Each scene shows the same named points in several views. A view is turned or mirrored, shifted and resized as a whole, has a little noise and may leave points out.

Scene 1
View 1
q_777: .20 .22 .13 -.17 -.01 .02 -.07 -.18 -.05 -.21 .04 .19 .01 .00 .16 -.07 -.11 -.29 -.23 -.01 .10 -.18 .13 .25 .11 -.15 .14 -.01 -.11 .10 -.02 -.04 .28 -.22 .10 .01 .17 .21 .02 .27 .34 .04 -.01 -.15 .14
q_536: .13 .14 .27 -.10 .06 .05 -.11 -.19 -.21 .00 .11 .24 -.02 .07 .13 -.08 .10 -.09 -.02 .00 .09 -.17 .04 .19 .07 -.19 .17 .00 -.09 .06 -.05 -.08 .22 -.21 .16 .00 .05 .09 .16 .22 .12 .15 -.15 .03 .05
q_274: .18 .18 -.14 -.05 -.17 .08 -.03 -.14 .11 -.12 .13 .01 -.05 -.02 .30 -.06 -.16 -.07 -.13 .00 .04 -.01 .27 .15 .13 .06 .01 .12 .03 .02 .02 -.09 .05 -.10 -.05 .01 .13 .22 -.07 -.05 .19 -.01 .04 -.10 .17
q_195: .12 -.06 -.12 .01 -.20 .06 .01 -.08 .04 .11 .15 -.02 -.12 -.09 .19 .05 .02 .35 .14 -.11 -.09 .14 .34 -.15 .06 .12 -.07 .18 .00 -.23 .03 -.13 -.03 .05 -.23 .01 -.09 .10 .01 -.26 -.01 .14 -.11 .00 .17
q_836: .02 .09 -.06 .02 -.11 .09 -.05 -.13 -.02 .05 .12 .00 -.20 -.01 .32 -.11 -.07 .07 -.01 .09 -.12 .06 .21 .02 .04 .03 .01 .09 -.05 -.05 .06 -.13 .17 .01 -.01 .00 .03 .14 .08 -.09 -.02 .13 -.02 .13 .15
q_566: .21 .22 .13 -.05 .03 .09 -.05 -.20 -.16 .07 .21 .21 .06 .09 .17 -.05 .11 .03 .11 .04 .22 -.11 .07 .20 .15 -.06 .09 .15 .19 .15 -.06 -.15 -.07 -.18 .11 -.06 .10 .13 .14 -.03 -.01 .13 -.13 .01 .08
q_475: .14 .20 -.24 .02 -.19 .16 .01 -.18 -.01 -.02 .25 .05 -.03 .06 .36 -.13 -.15 .04 .02 .09 .02 .07 .25 .24 .14 .11 -.09 .19 .14 .16 .09 -.11 -.14 -.06 .09 -.08 .26 .13 .07 -.23 -.06 .03 .10 .10 .12
q_180: .14 .13 .01 .02 -.05 .07 -.03 -.15 .03 .08 .16 .08 -.08 .01 .21 -.01 .04 .09 .07 .01 .08 .02 .18 .05 .12 .06 .05 .18 .09 -.02 -.03 -.13 -.01 -.06 -.05 .01 .00 .16 .03 -.12 .02 .09 -.11 -.03 .14
q_465: .08 .27 .17 .03 .15 .10 -.10 -.19 .03 .17 .12 .07 -.16 .10 .22 -.06 .09 .04 .10 .15 .19 -.05 -.01 .06 .10 .03 .18 .18 .23 .01 -.09 -.25 .07 -.05 .05 .02 -.02 .23 .03 -.04 -.09 .09 -.19 .03 .20
q_875: .11 .13 .17 -.06 .04 .04 -.08 -.16 -.08 .08 .12 .12 -.09 .05 .17 -.04 .07 .04 .06 .02 .06 -.05 .10 .07 .06 -.07 .12 .09 .00 -.06 -.01 -.13 .13 -.10 .05 .01 -.02 .14 .07 .06 .05 .14 -.16 .03 .14
q_282: .19 .10 -.14 -.01 -.18 .05 .00 -.09 .19 -.02 .14 -.01 -.06 -.08 .24 .01 -.10 .11 -.02 -.05 .01 .05 .33 -.03 .12 .13 -.01 .20 .06 -.09 -.01 -.12 -.02 -.02 -.19 .03 .04 .20 -.09 -.18 .15 .02 -.02 -.15 .20
q_77: .08 .00 -.07 .03 -.18 .05 -.02 -.10 .10 .06 .08 -.04 -.20 -.10 .25 -.03 -.06 .16 -.01 -.03 -.16 .09 .32 -.11 .04 .07 -.03 .09 -.11 -.19 .06 -.10 .14 .05 -.18 .06 -.08 .15 -.01 -.13 .08 .08 -.06 .00 .21
q_215: .01 .11 -.09 .14 -.01 .13 -.04 -.14 .11 .30 .21 -.05 -.24 .03 .35 -.07 .09 .36 .24 .14 .01 .17 .15 -.12 .08 .18 .01 .26 .27 -.14 -.01 -.26 -.11 .14 -.12 -.01 -.09 .18 .05 -.38 -.27 .16 -.12 .18 .20
q_540: .30 .18 .03 -.07 -.09 .04 -.02 -.11 .14 -.06 .12 .11 .06 -.04 .11 .08 -.01 -.03 -.05 -.12 .22 -.08 .22 .08 .17 .05 .06 .18 .13 -.02 -.12 -.12 -.04 -.12 -.13 -.01 .08 .23 -.08 -.03 .24 .01 -.11 -.30 .16
q_696: .22 .06 -.23 -.04 -.30 .06 .03 -.08 .16 -.20 .09 .01 -.01 -.14 .23 .03 -.23 -.01 -.17 -.12 -.04 .05 .41 .09 .11 .08 -.08 .13 -.10 -.05 .05 -.06 .07 -.06 -.18 .04 .15 .20 -.11 -.10 .32 -.03 .10 -.24 .18
q_703: .08 .30 .33 -.04 .26 .04 -.16 -.21 -.06 .11 .06 .13 -.13 .11 .16 -.10 .13 -.14 -.02 .14 .22 -.17 -.10 .15 .07 -.12 .28 .08 .13 .04 -.12 -.19 .23 -.11 .14 .01 -.01 .22 .10 .20 .00 .11 -.21 .06 .18
View 2
q_536: -.01 .08 -.01 .08 .02 .05 -.02 .08 .09 -.09 -.04 -.11 -.02 .10 .09 .18 .04 -.03 -.07 .01 .10 .11 -.03 .08 .05 .14 -.02 -.04 .05 -.03 -.07 -.05 -.09 .00 -.11 -.06 .08 .05 .08 -.13 .05 .11 -.01 .19 .05
q_777: -.13 -.05 -.04 .07 .03 .14 .08 .15 .01 -.05 -.06 -.13 -.05 .05 .02 .02 .02 .14 -.07 -.06 .07 .15 .01 .21 .05 .14 -.12 -.06 -.10 .09 -.22 -.11 -.09 -.02 -.13 .01 .15 .13 .03 -.03 .14 .18 -.02 .14 .03
q_465: -.07 .00 -.04 -.14 .10 .09 -.05 -.07 .22 -.14 -.08 -.01 -.13 -.03 .04 .10 .16 -.19 -.01 .09 -.06 .05 .04 -.07 .02 .11 .10 -.08 -.08 .00 -.03 -.06 .06 .04 -.04 -.01 .02 -.11 -.03 -.21 -.06 .07 -.11 .03 -.01
q_274: -.16 -.17 -.10 .00 .10 .09 .02 .05 .05 -.12 -.05 -.03 -.11 -.06 -.08 -.12 .05 .00 .01 -.02 -.07 .09 .05 -.03 -.01 .05 .02 .03 -.19 .08 -.06 -.02 .09 .06 -.03 -.01 .10 -.10 -.07 -.07 .01 .15 -.03 -.01 -.11
q_696: -.25 -.21 -.08 .09 .15 .14 .07 .16 -.07 -.07 -.08 -.05 -.11 -.09 -.17 -.25 -.11 .12 -.01 -.08 -.08 .09 .10 -.04 .06 -.04 -.05 .15 -.25 .15 -.12 .07 .11 .11 .03 .04 .22 -.03 -.05 .06 .02 .18 -.01 -.05 -.17
q_540: -.11 -.09 -.15 -.01 -.02 .13 .02 .09 .04 -.03 -.10 -.02 -.13 .00 -.04 -.11 -.01 -.02 .01 -.04 -.06 .03 .03 .05 .02 -.03 .01 .09 -.32 .01 -.14 .07 .00 .04 -.02 .09 .00 -.04 -.06 -.10 .03 .13 -.03 .05 -.10
q_282: -.20 -.14 -.09 -.02 .12 .11 .00 .09 .05 -.08 -.08 .00 -.16 -.08 -.11 -.15 -.03 -.02 .02 -.02 -.12 .04 .09 -.13 .06 -.03 .06 .13 -.25 .07 -.03 .11 .14 .12 .06 .04 .13 -.12 -.07 -.03 -.07 .13 -.07 -.05 -.16
q_195: -.16 .00 -.03 .03 .21 .06 -.08 .08 .08 -.08 -.07 .00 -.13 -.04 -.11 -.04 -.08 -.10 .01 .00 -.11 -.02 .12 -.28 .10 -.08 .16 .19 -.14 -.03 .07 .20 .21 .17 .14 -.01 .15 -.20 -.04 -.03 -.14 .08 -.02 -.06 -.17
q_566: .04 -.08 -.16 -.01 -.03 .00 -.08 -.02 .10 -.14 -.02 -.06 -.04 .04 .03 .08 .13 -.14 .00 .04 -.01 .06 -.06 -.02 -.06 .11 .11 -.02 -.05 -.02 -.02 -.04 -.05 .00 -.11 -.05 -.02 -.13 -.02 -.23 .02 .11 -.01 .14 -.04
q_180: -.10 -.06 -.08 -.01 .09 .08 -.04 .02 .12 -.11 -.06 -.03 -.11 -.03 -.03 .00 .05 -.10 .03 .04 -.05 .06 .05 -.11 .02 .02 .10 .06 -.12 .00 -.01 .04 .08 .06 .00 -.03 .08 -.14 -.04 -.13 -.06 .10 -.04 .02 -.09
q_475: -.10 -.31 -.18 .02 .16 -.01 -.08 .00 -.02 -.20 .05 -.06 -.03 -.09 -.11 -.12 .12 -.03 .00 .01 -.10 .14 .04 -.14 -.08 .12 .10 .04 -.05 .12 .07 -.07 .08 .09 -.09 -.10 .17 -.24 -.08 -.11 .00 .19 .02 -.01 -.13
q_77: -.23 .01 .05 .02 .25 .13 -.04 .11 .10 -.09 -.08 -.03 -.13 -.07 -.09 -.03 -.09 -.02 -.03 .02 -.05 .05 .14 -.20 .11 -.02 .06 .12 -.09 .02 .01 .11 .20 .15 .11 -.03 .23 -.10 .02 .03 -.11 .09 -.05 -.05 -.11
View 3
q_180: .01 .06 -.04 -.12 -.03 -.02 .07 -.09 .03 .04 .06 -.04 .18 .04 .04 .11 -.02 -.01 .03 .03 -.09 .03 .01 -.03 -.12 -.05 -.13 -.07 -.09 -.01 -.03 .02 .08 -.02 .05 .01 .13 .08 .08 -.11 .00 -.02 .07 .04 -.02
q_566: .00 .17 -.21 -.21 -.02 -.05 .06 -.06 -.03 .09 -.01 .05 .13 .06 -.03 .05 -.05 -.02 .05 .15 -.03 .19 -.07 -.06 -.06 .00 -.02 -.02 -.14 .09 .02 -.08 .10 -.03 .07 -.01 .12 .05 .10 -.03 -.06 -.12 .14 .01 .10
q_703: -.16 .04 -.17 -.29 .14 -.13 .14 -.02 -.10 .23 -.04 .17 .16 .13 -.04 .11 -.04 .05 .14 .11 .08 .20 -.22 -.07 -.12 -.07 -.06 -.15 -.12 .16 .00 .11 .03 -.03 .02 -.11 .06 -.04 .03 -.09 -.08 -.09 .17 .03 -.06
q_215: .15 .17 -.07 -.12 -.15 -.01 -.01 -.10 .01 -.03 .15 -.13 .33 .04 .16 .21 -.05 .08 .14 -.04 -.10 -.02 .05 -.01 -.09 -.03 -.28 -.16 -.19 -.10 -.30 .20 .09 .01 .11 .14 .16 .15 -.03 -.17 -.01 .00 .06 -.07 -.05
q_696: -.06 -.21 .15 -.04 -.04 .06 .13 -.10 .13 -.07 .04 -.14 .06 -.12 .06 .13 .08 -.01 -.18 -.06 -.14 -.11 .13 -.11 -.15 -.09 -.09 -.06 .08 -.04 .18 -.07 .16 -.02 -.07 -.02 .20 .09 .20 -.07 .04 .01 -.04 .15 -.04
q_836: -.04 -.04 -.01 -.13 -.01 -.10 .02 -.14 .09 .05 .06 -.02 .11 -.02 .18 .13 .07 .00 .05 -.04 -.08 -.04 -.03 -.07 -.08 -.10 -.13 -.19 -.07 -.03 -.06 .13 .08 -.10 -.04 .03 .13 .06 .12 -.07 -.08 -.07 .00 -.01 -.04
q_540: -.03 -.03 .00 -.11 .01 .09 .21 -.04 .00 .02 .00 -.07 .15 .01 -.13 .12 -.04 .02 -.08 .07 -.05 .05 .06 -.08 -.16 -.03 -.09 .04 .03 .03 .14 -.12 .09 .05 .02 -.08 .15 .06 .08 -.11 .10 .01 .07 .16 -.04
q_274: -.02 -.08 -.04 -.11 -.04 .03 .13 -.07 .04 -.01 .04 -.07 .12 -.02 .04 .13 .02 .04 -.07 .02 -.07 .02 .05 -.11 -.12 -.05 -.09 -.09 -.02 .01 .06 -.03 .14 .01 -.02 .02 .17 .09 .15 -.07 -.04 -.07 .03 .08 .02
q_195: .09 .09 .16 -.01 -.08 .02 .00 -.13 .14 -.03 .11 -.17 .18 -.06 .10 .18 .03 -.09 .04 -.05 -.19 -.12 .10 .06 -.10 -.06 -.25 -.02 -.08 -.12 -.10 .10 .04 -.06 .04 .08 .13 .13 .05 -.14 .07 .04 -.03 .02 -.11
q_536: -.16 .05 -.09 -.22 .14 -.17 .06 -.07 .04 .22 -.05 .15 .01 .08 -.02 .02 .01 -.10 .08 .12 -.01 .13 -.17 -.03 -.08 -.07 -.01 -.05 -.08 .12 .13 .00 .03 -.13 .01 -.13 .06 -.02 .14 -.03 -.08 -.12 .11 .04 -.01
q_875: -.08 .02 -.01 -.16 .05 -.06 .10 -.08 .03 .13 .02 .03 .14 .05 -.02 .12 .01 -.03 .04 .04 -.05 .05 -.08 .00 -.12 -.07 -.10 -.06 -.04 .06 .03 .05 .02 -.05 .02 -.06 .09 .04 .07 -.09 .00 -.05 .06 .07 -.08
q_282: .02 -.06 .08 -.06 -.08 .08 .13 -.10 .08 -.06 .07 -.14 .19 -.05 .03 .17 .02 .04 -.07 -.02 -.14 -.06 .11 -.07 -.16 -.06 -.16 -.05 .00 -.06 .02 .00 .11 .03 .00 .02 .18 .10 .09 -.12 .06 .02 .00 .10 -.06
q_777: -.24 -.18 -.03 -.21 .16 -.08 .16 -.06 .04 .16 -.06 .12 -.04 -.01 -.05 .04 .06 -.03 -.08 .07 .02 .07 -.14 -.15 -.13 -.10 .05 -.08 .07 .15 .29 -.09 .09 -.08 -.07 -.15 .10 -.04 .23 -.01 -.04 -.12 .07 .15 .00
View 4
q_475: -.07 -.08 .17 .24 .01 -.24 -.07 -.06 .16 -.13 .14 -.04 .09 -.43 .09 .10 -.05 -.02 -.15 .01 -.07 -.13 .10 -.30 -.01 -.16 .08 .27 -.06 .05 -.13 .04 .04 -.12 -.01 -.01 .03 -.04 -.03 -.07 .15 -.16 .06 -.07 -.01
q_536: -.09 .04 .25 .11 -.14 .21 -.24 -.19 -.04 -.04 .00 .08 -.04 .02 .21 -.19 .21 -.13 -.04 .13 -.28 .07 .03 .14 -.07 -.19 .12 -.05 -.10 -.04 -.17 -.15 -.12 -.15 -.11 -.10 -.08 -.19 -.04 -.07 .07 -.14 -.05 .16 -.07
q_282: .04 -.22 .01 .12 .08 -.25 -.04 .05 -.06 -.06 -.05 .10 .14 -.27 -.04 -.01 .00 -.01 -.09 -.09 -.06 -.08 .02 -.24 -.09 -.03 -.16 -.09 .03 .14 -.04 .23 .02 -.14 -.07 -.01 .00 -.05 .01 .03 -.10 -.05 .02 .00 -.10
q_836: -.19 -.11 .22 .12 .00 -.22 -.22 -.06 .04 -.04 .06 .07 .08 -.21 .04 -.03 .12 -.17 -.13 -.05 -.02 -.09 .03 -.06 -.16 -.04 .02 .04 -.08 .03 -.15 .08 -.05 -.22 .01 .07 .01 -.12 .13 .05 .09 -.11 .08 .07 -.12
q_465: .03 -.29 .14 .12 .05 -.08 -.13 -.31 .01 -.07 -.05 .01 -.01 -.14 .08 .11 .15 -.18 -.16 .06 -.13 .04 -.01 -.09 .02 -.01 .13 -.09 -.13 .06 -.12 -.14 -.10 -.20 -.14 -.17 -.09 -.09 .11 -.07 .21 -.01 -.06 .20 -.10
q_777: .02 .08 .08 .11 -.23 .17 -.34 -.02 -.05 -.01 .07 .16 -.04 -.10 .20 -.19 .21 .00 .10 -.04 -.36 -.01 .11 .11 .02 -.39 -.05 -.03 .03 -.10 -.21 .01 -.10 -.04 -.05 -.10 .05 -.18 -.04 -.16 -.14 -.09 -.22 .14 .08
q_703: .01 -.21 .19 .10 -.07 .11 -.28 -.35 -.03 -.03 -.07 .04 -.10 .01 .15 .03 .27 -.20 -.07 .09 -.27 .09 -.01 .10 .03 -.14 .17 -.15 -.15 -.01 -.17 -.20 -.15 -.20 -.14 -.22 -.09 -.19 .14 -.13 .16 .01 -.17 .33 -.04
q_875: -.07 -.13 .18 .10 -.02 .03 -.17 -.18 -.02 -.07 -.04 .07 .00 -.05 .13 -.10 .16 -.13 -.09 .06 -.15 .03 -.02 -.01 -.09 -.05 .07 -.11 -.10 .02 -.11 -.03 -.08 -.18 -.13 -.07 -.07 -.15 .04 -.01 .08 -.11 .02 .16 -.14
q_215: -.10 -.39 .17 .12 .25 -.42 .03 -.23 .07 -.11 -.06 -.04 .12 -.26 -.05 .20 .02 -.20 -.28 .05 .14 -.06 -.07 -.32 -.17 .27 .10 -.04 -.14 .19 -.02 .01 .02 -.32 -.09 -.02 -.09 -.02 .19 .08 .28 -.05 .19 .08 -.24
q_696: .03 -.06 .00 .14 -.03 -.23 -.10 .21 -.02 -.05 .02 .19 .13 -.33 -.02 -.16 .02 .09 .03 -.21 -.12 -.14 .10 -.21 -.09 -.20 -.28 -.02 .12 .07 -.09 .33 .04 -.06 -.02 .06 .09 -.06 -.02 .02 -.26 -.06 -.06 -.06 -.02
q_77: -.14 -.15 .16 .09 .06 -.28 -.13 .06 -.04 -.03 -.02 .14 .11 -.16 -.03 -.11 .11 -.14 -.11 -.11 .04 -.09 -.03 -.09 -.25 .06 -.11 -.10 -.01 .09 -.08 .25 .01 -.24 -.02 .14 -.01 -.10 .12 .10 -.05 -.08 .07 .06 -.17
q_180: .01 -.22 .12 .15 .05 -.10 -.06 -.10 -.01 -.08 -.03 .04 .04 -.16 .06 .00 .06 -.09 -.13 .02 -.09 -.01 -.01 -.17 -.10 -.01 .02 -.07 -.09 .10 -.07 .03 -.01 -.17 -.14 -.05 -.09 -.06 .00 .00 .06 -.11 .05 .06 -.13
q_195: -.10 -.19 .15 .06 .13 -.24 .05 .05 -.05 -.08 -.10 .08 .17 -.16 -.04 -.10 .00 -.09 -.18 -.05 .07 -.06 -.06 -.23 -.26 .16 -.11 -.13 -.05 .16 -.04 .24 .06 -.26 -.11 .13 -.08 -.04 .04 .16 -.04 -.13 .21 .00 -.26
q_566: .04 -.14 .15 .19 -.02 .10 -.02 -.25 .02 -.14 .01 -.02 .02 -.15 .20 .00 .05 -.07 -.12 .19 -.24 .05 .00 -.15 .03 -.13 .15 .03 -.14 .06 -.09 -.18 -.04 -.13 -.20 -.16 -.10 -.08 -.08 -.12 .18 -.15 .01 .08 -.07
q_274: .02 -.14 .05 .19 .00 -.15 -.10 -.03 .01 -.08 .01 .09 .08 -.30 .04 .00 .03 -.01 -.08 -.06 -.14 -.07 .08 -.17 -.01 -.17 -.07 .01 .01 .07 -.10 .11 -.02 -.10 -.07 -.05 .02 -.09 .01 -.04 -.02 -.07 -.05 .03 -.04
View 5
q_215: .36 .01 .17 .01 -.10 .16 .18 .15 -.22 -.01 .18 .08 -.14 -.12 -.01 .02 -.20 -.21 .08 .01 -.05 -.20 -.20 .06 -.02 -.06 .04 -.18 -.03 -.11 -.25 .21 -.01 -.04 .07 .11 -.10 .10 .21 -.17 -.08 .21 .29 .04 -.06
q_180: .17 .02 .04 .02 -.04 .03 -.01 .06 -.11 .03 .08 -.01 -.03 -.09 .04 .04 -.13 -.11 .02 -.02 -.05 -.10 -.09 .09 -.05 -.02 .02 -.09 -.02 .01 -.04 .05 .05 .02 .06 .05 -.06 -.03 .11 -.18 .05 .11 .13 .00 -.05
q_77: .24 -.03 .08 .08 -.08 .15 -.02 .07 .01 -.01 -.05 .11 -.12 -.03 -.10 .12 .04 -.14 .04 -.07 -.13 -.11 -.09 .02 .04 .00 .02 -.14 -.04 -.06 -.08 .00 .15 -.04 .02 .06 -.07 .00 .10 -.21 -.08 .08 .19 -.06 -.02
q_195: .30 -.10 .07 .16 -.13 .16 .03 .07 -.13 -.01 .02 .05 -.17 -.10 -.01 .12 .08 -.14 .04 -.09 -.11 -.12 -.10 -.04 .03 .00 .01 -.19 -.11 -.03 -.14 .06 .16 -.05 .07 .16 -.08 .00 .19 -.22 -.05 .08 .25 -.08 -.09
q_777: -.07 .13 -.06 -.09 .11 -.08 -.23 -.04 .19 .05 -.06 .03 .14 -.01 .02 .07 -.10 -.03 -.10 -.09 -.06 -.05 -.01 .16 -.04 .00 .04 .09 .03 .07 .21 -.16 .10 .06 .01 -.16 .01 -.15 -.05 -.14 .14 -.01 -.09 -.01 .05
q_566: .11 .09 .02 -.06 .10 -.03 -.02 .04 -.11 .04 .20 -.09 .03 -.12 .18 -.06 -.21 -.07 -.03 .00 .01 -.10 -.07 .19 -.11 -.10 .05 -.03 -.04 .10 .02 .09 -.06 .08 .08 .02 -.01 -.13 .08 -.12 .18 .12 .04 .07 -.07
q_836: .20 .05 .09 -.05 .04 .14 .01 .06 .06 -.03 .00 .09 -.11 -.01 -.09 .09 -.04 -.15 .05 -.06 -.07 -.16 -.16 .10 .00 -.08 .04 -.04 -.07 -.06 -.07 .06 .03 -.05 .00 .01 -.05 .01 .09 -.18 -.06 .11 .10 -.03 .03
q_540: .02 .01 -.01 .09 -.09 -.13 -.12 .02 -.10 .05 .05 -.06 .10 -.14 .10 .12 -.12 -.03 -.07 -.05 -.05 -.05 -.03 .02 -.03 .09 -.06 -.06 .09 .07 .07 -.06 .17 .09 .07 .00 -.06 .00 .13 -.16 .11 .01 .15 -.03 -.05
q_536: .08 .14 -.03 -.10 .14 .04 -.14 .02 .07 .11 .05 .04 .01 .00 .10 -.09 -.14 -.09 .00 -.03 -.06 -.03 .03 .22 -.10 -.06 .12 -.01 -.03 .08 .10 -.07 -.01 .04 .03 -.06 -.03 -.30 -.07 -.15 .18 .05 -.07 .07 -.01
q_875: .18 .10 .02 -.04 .03 .06 -.04 .05 -.02 .07 .06 .07 -.04 -.03 .04 -.02 -.18 -.12 .02 -.02 -.08 -.08 -.03 .15 -.04 -.02 .09 -.07 .00 .01 -.01 .00 .03 .00 .05 -.01 -.04 -.17 .03 -.15 .09 .08 .05 .04 -.02
q_696: .03 -.08 -.01 .10 -.08 -.06 -.13 -.03 .08 -.08 -.09 -.04 .02 -.08 -.06 .28 .13 -.05 -.06 -.12 -.05 -.10 -.12 -.08 .06 .03 -.13 .00 -.04 .03 .09 -.07 .23 .02 .00 .01 -.01 .13 .14 -.18 .00 -.01 .13 -.16 .01
q_703: .12 .24 .01 -.16 .08 -.01 -.06 .10 -.03 .15 .12 .13 .06 -.03 .05 -.11 -.40 -.11 -.02 .04 -.09 -.09 -.01 .26 -.10 .01 .16 -.04 .14 -.04 .02 -.06 -.01 .04 .05 -.13 -.05 -.20 -.05 -.16 .12 .11 -.01 .14 .01
q_465: .21 .11 .08 -.09 .01 -.01 .03 .10 -.13 .09 .18 .08 .02 -.08 .07 -.04 -.35 -.12 .01 .03 -.04 -.14 -.08 .18 -.09 -.01 .08 -.09 .07 -.05 -.05 .05 .00 .03 .08 -.03 -.07 -.05 .09 -.14 .07 .15 .12 .10 -.03
q_274: .08 .00 .02 .01 -.01 -.04 -.07 .04 -.01 -.05 .05 -.03 .05 -.10 .01 .15 -.08 -.06 -.04 -.05 -.01 -.15 -.13 .04 -.01 .00 -.06 .00 .00 .00 .02 .01 .10 .03 .04 -.02 -.01 .09 .12 -.15 .03 .05 .13 -.05 -.02
q_475: .10 -.01 .05 -.08 .08 .03 .02 -.01 .01 -.13 .13 -.13 -.02 -.10 .04 .13 -.05 -.09 .01 -.05 .07 -.23 -.27 .07 -.03 -.19 -.10 .03 -.15 .04 -.04 .16 -.05 .05 .01 .04 .02 .15 .15 -.14 .02 .13 .09 -.05 .00

Which points are out of place in each view (at most two, in the order of its rows)? Write none if all are in place.
view 1 => q_274
view 2 => none
view 3 => q_875
view 4 => none
view 5 => none
